Each row is a point on a landscape with many valleys, with its height.
From any point a ball takes the steepest step (drop divided by distance) to one of its 2 nearest points. It stops when none of these is lower. Distance is the straight distance between rows; heights are no part of it.
<633> height 44.7: [-11 -14  -9  14  27  26   6 -13   2 -20  -1  27   4   5 -18  -4 -20 -14
  -6   2]
<993> height 17.3: [  8  10   8  -7  -3  -2 -11  -4  -1 -18  14  -4 -15  -8   9  18   6  12
  11 -15]
<914> height 40.8: [ -6  20  -2  21 -14  14   5  -7  -9  22   1   0 -21   5 -20  10  24  -3
   8  18]
<861> height 33.7: [  7   8  -1   2 -12  10  10   0  -6   1 -23 -35 -26   0  -4   5  -9 -11
  29  15]
<660> height 23.5: [ 12   8   9  -1   5   3  -9  -7 -10 -17  -1  10 -20   2   4  10  11   3
   4  -6]
<1107> height 35.2: [  4  43  -9   8   8 -32 -22  14  -4  35  11  -2  24   0   5   2  -5   3
 -22   0]
<259> height 34.1: [-13   5 -12   3  -7 -13  -2   8  20 -10  24  14  -4   2   2   6   5  13
 -18  -9]
<95> height 46.3: [ 17   4  -4 -19  -7  -6 -13   8  -1   3   5 -12   6 -16   8   3   4   8
  -9  -8]
<876> height 64.5: [-19 -15  17  -6   8  22  10  -6  -8 -12 -18   1  -3  11   3   5  -5  -8
  38   3]
<175> height 62.7: [-14  27 -15   0 -38 -11  -7  -3  12  20   5  -9  16 -25 -12   1  15   6
  -5   7]
<504> height 42.2: [ 24 -16   6 -12 -13 -10  -3  12  -4   7 -13  -6   2 -19  12  -9  24  16
  -4  11]
<93> height 40.1: [ 16  12  -1 -24  -8  -7 -13   9 -12  -9   2 -32   3 -16  18   5  -6  12
   6 -13]
<887> height 47.1: [ 21 -19  -3  -1  20   8  -4  -6 -18  -4 -19   6   8   6  -5 -22  -9 -12
 -21  -7]
<396> height 61.6: [-26   2  19 -12  19  24  17   4 -17   1 -20   6  -9   7  -1  12  -7 -10
  42  17]
<819> height 29.4: [-11   7   4  22   6  12   8  -6  -4   8   3  17 -17  18 -22   5  17  -1
 -11  10]
<292> height 59.8: [-11  28 -22  -3 -25 -10 -16  -1   4  24  12 -13  13 -17  -4   6   3   7
 -10  -4]
<412> height 29.3: [ -9  -3 -21  12  -7 -19   9  11  13 -10  24  21  -5   8  -2 -19  -7   3
 -30   4]
<976> height 45.1: [ 31   9   3  -6  12  -5 -18  -3 -16   9   5   0   2   8   6 -10 -16 -10
 -26 -20]
<590> height 37.6: [-19  14  -8   3 -13 -21  -3  17  19   1  23   1   5  -8   6   7  12  19
 -22   0]
<229> height 42.3: [  0  32 -10  17 -12 -30 -10  11   1  37   1   8   9  -7   0   2  14   7
 -16   9]
<773> height 28.7: [-15 -19  16   4  18   9  -1 -16 -26 -34 -29  -1   4   2  17   0 -25  -4
  27  -9]
<1133> height 21.0: [ 11  14  15   8  19  15  -3 -18 -20 -20 -11  24 -28   6  -5   6   7   0
   3   7]
<1003> height 42.1: [ 16   5  -9   5  11 -14 -12   3  -5   4  14  12   6   5   0 -10 -13  -6
 -37 -20]
<1119> height 42.7: [ -2 -14  -1 -14 -19  -1   5  -5   8  -2 -15 -35  12 -12   6  -8   6  12
  25 -11]
<276> height 32.4: [ 14  54   2  12 -12 -18 -11   7 -10  17  19 -14 -18  -9   1  17  -3   0
  -7   3]
<21> height 23.7: [ -6 -15 -21   6  -6  -8  10   1  16   2  16  12   2  12 -10 -17  -4  -2
 -25  10]
<177> height 43.8: [ -2  -3 -15  -7  -4   3  -5  -9   8  -2  15  -3   0  10  -7   8  -4   3
  -9 -21]
<844> height 21.9: [-17 -33   1   3   5  13  20  -5  25 -13   9  19  11   5   1 -17  -7 -12
  15  19]
<586> height 56.0: [ -9  23 -20 -10 -11 -14 -22   5   7  19  15 -16  30 -15   6   1  -2   2
 -23  -5]
<463> height 50.7: [  7 -37  -5  -6  12  10   7  -2  -3 -10 -13   5  18   9  -7 -19  -9 -11
  -9   2]
<6> height 38.2: [ -3 -20  -8 -16  -7   1   8  -8  41 -12   7 -12  23   1  16  -5  -6  13
   3 -16]
<974> height 53.1: [-11  25  -9  14 -11  -4  -4  -4   2   2  15   5 -24   8 -12  18   9   6
  -3 -13]
<444> height 40.4: [-13   3  -6  -9 -13 -15   2  16  32  -1  25   1   7 -21  14   2  12  19
 -16   7]
<389> height 53.4: [ 22 -18   7 -18   9 -15 -10  13 -12 -25  -2  -1  11 -13  20  -4  -1   8
  -5 -14]
<148> height 68.2: [-10  -2  -8   6 -21  -4   8   2  25   5  12   6  -5  -7  -7   5  22  16
  -7   8]
<30> height 37.5: [ -3  33 -16  12   2 -28 -16  11   2  30   9   3  16  12   1  -3  -4   1
 -31 -12]
<452> height 82.8: [-19   7  -1  -5  -1  27  11   4   1   4 -12 -31 -19   4  -8  13 -19 -27
  47   2]
<978> height 28.0: [ 16  19  16  -1   0 -12 -11  14  -9  -2  22  -1 -13 -18   9  15  20  10
  -8   1]
<64> height 70.3: [-17  -3 -18   5 -23  -3   9  -1  24  16  14  -4   8   0 -12   1  10   8
  -9   0]
<781> height 17.1: [  2  12  18   4  20  23   7 -13 -19  -6 -13  21 -20  11 -16   5   5  -4
   4  19]
<508> height 55.1: [-10  10  -1  14   1  -2  -2  -6   3 -14  17  22 -22   8  -8  12  12   6
  -7  -9]
<926> height 43.2: [ -6 -19  -1   9  34  26  10  -6 -10 -11 -16  27  13  -1 -15 -12 -20 -14
  -7   9]
<16> height 61.5: [-13 -22  28  16   2   9   5 -19   9 -31 -21   8  10   8  30   2  -9   2
  33 -11]
<436> height 34.8: [  5 -29  -5 -13  -9   0  15  -3  32  -9   9  -2  17  -2  10 -17  -5  10
   1   3]
<252> height 21.7: [  4  17  18  -1  16  26  12  -1 -19  21 -18  -7 -22  16 -20   1  -7 -19
  11  24]
<831> height 58.4: [-16   1  20 -11  28  15  20   5 -32  -4 -33  -6 -13   8   0   2 -13 -12
  28  20]
<560> height 31.6: [  4  20  21   0  17  22  13   8 -18  19 -35 -19 -30  12 -13  -5 -22 -22
  13  27]
<828> height 36.4: [ 20 -28   3 -14  -2 -14   0  10 -12  -2 -23 -20   9  -7  15 -14  12  10
  -1   1]
<777> height 75.7: [-27 -13  -6  -2  -1  22  11  -3  20   9  11  -4   9  12 -20   8  -2 -13
  16  -9]
<340> height 28.4: [  0  -8   4  -1 -16   3   7  -6  28  -6   8  -6   1  -6   7   6  16  20
  18  -7]
<479> height 54.6: [-13 -17  19 -12  26  16  15   8 -27   5 -31   4   2   4  -6  -5   1 -16
  22  17]
<435> height 7.8: [ 13  -4   6 -11   2  -5 -11  -2  -7 -26  -3  -4  -6  -4  19   7  -3   9
  17 -20]
<820> height 56.6: [ -2 -36  -5  -3   4   8  10  -9  21 -28  -2   8  18   5   9 -15 -20  -3
  11  -9]
<817> height 28.9: [  8 -36   8 -10   8  -8   5  -2 -16 -13 -28 -13   7  -1  12 -11   6   5
  12  -3]
<583> height 7.4: [ -4   5  13   0  12  23  12  -5 -15  11 -14   6 -17  12 -16   3  13  -9
  14  20]
<352> height 62.8: [-18 -21  25   6   6  14   7 -10   4 -19 -22  -2   9  11  17   6  -8  -3
  44  -8]
<343> height 49.8: [ -2  17 -14   2  -6   3  -8 -10  -6   8  12  -1 -16  14  -9  10   1  -1
  -8 -16]
<1002> height 25.2: [  3  21   6  22   3  -3  -4  -4 -10  12   3  19 -25  15 -14   1  19   2
 -17   3]
<477> height 43.9: [  6 -12  -1 -17 -10 -14  -1  15  20  -2  17   0  11 -20  15  -4   8  20
 -18  10]
<764> height 51.3: [  9  10 -12 -13  -6 -14 -19   6  -1  14  13 -10  15  -3   6   3  -5   4
 -25 -12]
<240> height 45.6: [  6  14 -11   7 -20 -19  -8   2   1  40  -2   2   9 -13  -5  -6  21   6
 -17  16]
<400> height 80.9: [-28   4   4  -9   6  30   8  -2   2   5  -6 -14  -5  14  -6  13 -16 -20
  48  -7]
<673> height 30.9: [ 22  26  18  -9   0  -8 -12  17 -15  -7  17 -16 -10 -18  16  21   5  12
   0  -2]
<615> height 33.2: [ -6  -5  -5 -12 -13  -2   9  -6  38  -5   8  -9  15 -14  14   1   9  23
   7 -11]
<407> height 31.9: [-18 -21 -11  11  -6   6  18  -1  17  -1  15  18  -1  16 -17 -10   2  -6
 -10  13]
<271> height 22.6: [  7  28   5  20   1 -19 -10   8  -7  16  11  16 -18   7  -2   5  17   5
 -21  -2]
<696> height 46.2: [-11 -24  -2  -5  14  19  12   6   2   8  -2  11   9  13 -21  -7  -3 -22
  -1  12]
<501> height 39.7: [-21 -17  -3   4   3  17  18   7  11  19   7  18   1  13 -22  -4  12 -13
  -4  17]
<186> height 19.6: [ -9 -31  11  -2   8  -2   5 -10 -18 -22 -32 -11   4   7  14  -7  -6  -1
  24  -5]
<854> height 48.8: [ 34   7   4  -4   5 -10 -15  -2 -17  24 -10  -7   6   9   3 -17  -8  -7
 -16  -6]
<234> height 37.7: [  4 -19  -4   3  24  16  -8 -16 -14 -31 -19  10   8   2  -1  -6 -25 -12
   6 -17]
<61> height 44.5: [ 20 -12  -7   0  14  -1  -6  -7  -4  -3   1  14   6   5  -8 -13  -8  -8
 -30  -9]
<272> height 23.4: [  6  -3   9  -7  -9  -1  -4  -1  13 -12   9   2  -7 -13  11  10  18  16
  11  -8]
<802> height 35.3: [  7  56  -9  23 -18 -19 -12   0  -9  29   8  -7 -21  -1  -8  10  -3  -4
  -3   6]
<1065> height 40.2: [ -9  25  -5  11 -12 -27 -10  17   4  18  16   4   5 -13   3   8  16  13
 -21   3]
<767> height 65.1: [ -6   7  -7 -10 -36  -7  -3   0  19  12   0 -10  17 -32  -4  -3  24  17
   0  11]
<1117> height 32.9: [  6  50   4   8  -1 -28 -21  14 -11  30  14  -9  17 -16   4   6  -1   4
 -16  12]
<619> height 58.6: [-11 -21   5   7  10  16   2 -20  14 -29  -4  15  11   7   8   0 -17  -2
  21 -13]
<797> height 72.9: [-21 -15 -18   5 -16   7  16  -3  27  12  13  -5  13  11 -18  -3  -1  -2
   0  -4]
<906> height 46.7: [-12  -7 -15  12  13  12   4 -11   5 -12   8  25  -3  15 -20  -2 -11 -12
 -14  -8]
<1084> height 78.3: [-17  -6  -4  -9   6  29   7  -4  -1  10   1  -8   3  18 -19   6  -5 -19
  26  -4]
<1111> height 53.9: [ 24  -5  -8  -8  -7  -6  -8   0  -6  30  -9  -9  17   2   2 -16  -2  -2
 -23   1]
<341> height 34.4: [ 30  21  12 -13  -4 -13 -12  16 -14  -9   2 -30 -17 -18  20  10  -7   5
   6  -1]
<370> height 40.0: [ -2  17 -14  10   5 -21 -11  10  -2  12  15  10   5  15  -2  -2  -8  -1
 -39 -20]
<782> height 60.3: [  0 -23  13   8   5   4  -6 -15   5 -38 -15  12   9  -3  27   0 -15   6
  19 -17]
<760> height 28.3: [  1 -38  -6  -5  -2   3  20   0  19 -11   8  12  13   3   1 -20  -4  -3
   3  20]
<839> height 54.9: [ -2  11   4  19   9 -14  -1   9  -1 -15  16  27 -21   0   0   7  14   4
 -22  -7]
<172> height 34.6: [-19  11  -8  24 -11   3  10   0   5  16   5  11 -18  14 -25   8  24   0
  -7   7]
<1050> height 22.1: [ -4  -5   5   0 -10   4  13  -2 -10  -2 -27 -43 -15  -7   3   1  -8  -8
  42  12]
<1095> height 49.6: [ 17  -2  -7   3 -10 -11  -4   3  -1  31  -3   4   9  -2  -4  -9  15   5
 -24  10]
<453> height 37.0: [-17 -13  14  -5  22   4   9 -14 -35 -22 -31 -17  -5  12  13   4 -33 -16
  32   0]
<154> height 53.2: [ 11   3   3  -1   5 -22  -6  20   3 -12  26  15   8 -11  11  -1   2   5
 -34   1]
<537> height 51.0: [ 25 -14   1 -13   8 -14 -10  13  -1 -14   9   7  11 -13  11  -2  -3   4
 -23  -7]
<91> height 54.3: [  3  -3   1  10   8 -17  -3  10   3 -20  23  29 -11  -9   2  -1   2   6
 -25   0]
<69> height 66.7: [ -1   2   0  -1 -25  -7   2   4  18  10   5  -3  -2 -22   1   1  30  21
  -1  12]
<1027> height 36.0: [ -2 -12  -6  -5   5  16  -1 -13   2  -8   2   0   4  15  -8   5 -11  -7
   6 -17]
<582> height 43.0: [ 13  22  -3   0 -23   9   1  -6  -8  12  -6 -24 -25  -6 -11   7   0  -6
  17  13]
<1079> height 25.4: [ 17  22  13   3   3 -18 -10  12 -12   9  17   6  -6  -7   5   9  11   5
 -22  -5]
<474> height 46.0: [ 19  -9   5 -10  -5 -18  -4  19   3   3   9   7   6 -20  14  -4  17  16
 -21  16]
<1092> height 51.1: [-16 -17  12 -10  23  26  13   8  -9   5 -16  15   3   6 -11  -3   1 -20
  16  10]
<916> height 54.2: [ -2 -45  -3  -5  10   6  10   0   5 -22 -19   2  21   5   7 -18 -16  -7
  11  -2]
<1105> height 40.3: [ 12  37  -6   9 -23  -2  -6  -8  -8  23   2 -13 -18  -5 -10   7   2  -3
   4  12]
<913> height 29.2: [ 17  36   4   3  -8 -17 -13   5 -12  24  12  -9  -5 -14   3   9   9   3
 -11   4]
<344> height 35.0: [ -5  -8  -4  -8 -16   6   7  -8  -3   0 -17 -40   0  -7   2  -2  -3   0
  36  -3]
<579> height 22.5: [ 15  -8  -5 -14   5   6 -11  -4 -13 -15  -7 -17  -3   7   8   1 -13  -3
   4 -22]
<299> height 40.7: [  1 -20   6  -1  28  19   3  -8 -21 -16 -25  11  10   8  -9  -9 -20 -15
   3  -4]
<665> height 32.8: [  9 -12  -3  -6  15  12 -12 -20 -14 -28  -9  -3   2   9   9   2 -23  -8
  12 -27]
<534> height 15.2: [-11 -30  11   7  -3   9  20  -9  33 -14   2  13   9   4   8  -6   5   3
  23  15]

Call two points neighbours if one is among the 2 nearest of the other. Go from one point of each pair to the other, from neighbour to neighbour, staying as low as possible. Name the highest point that can't be avoided.
<1050> / <534>: <1119>
<993> / <537>: <389>
<271> / <993>: <582>
<534> / <583>: <6>
<186> / <21>: <474>
<435> / <583>: <660>
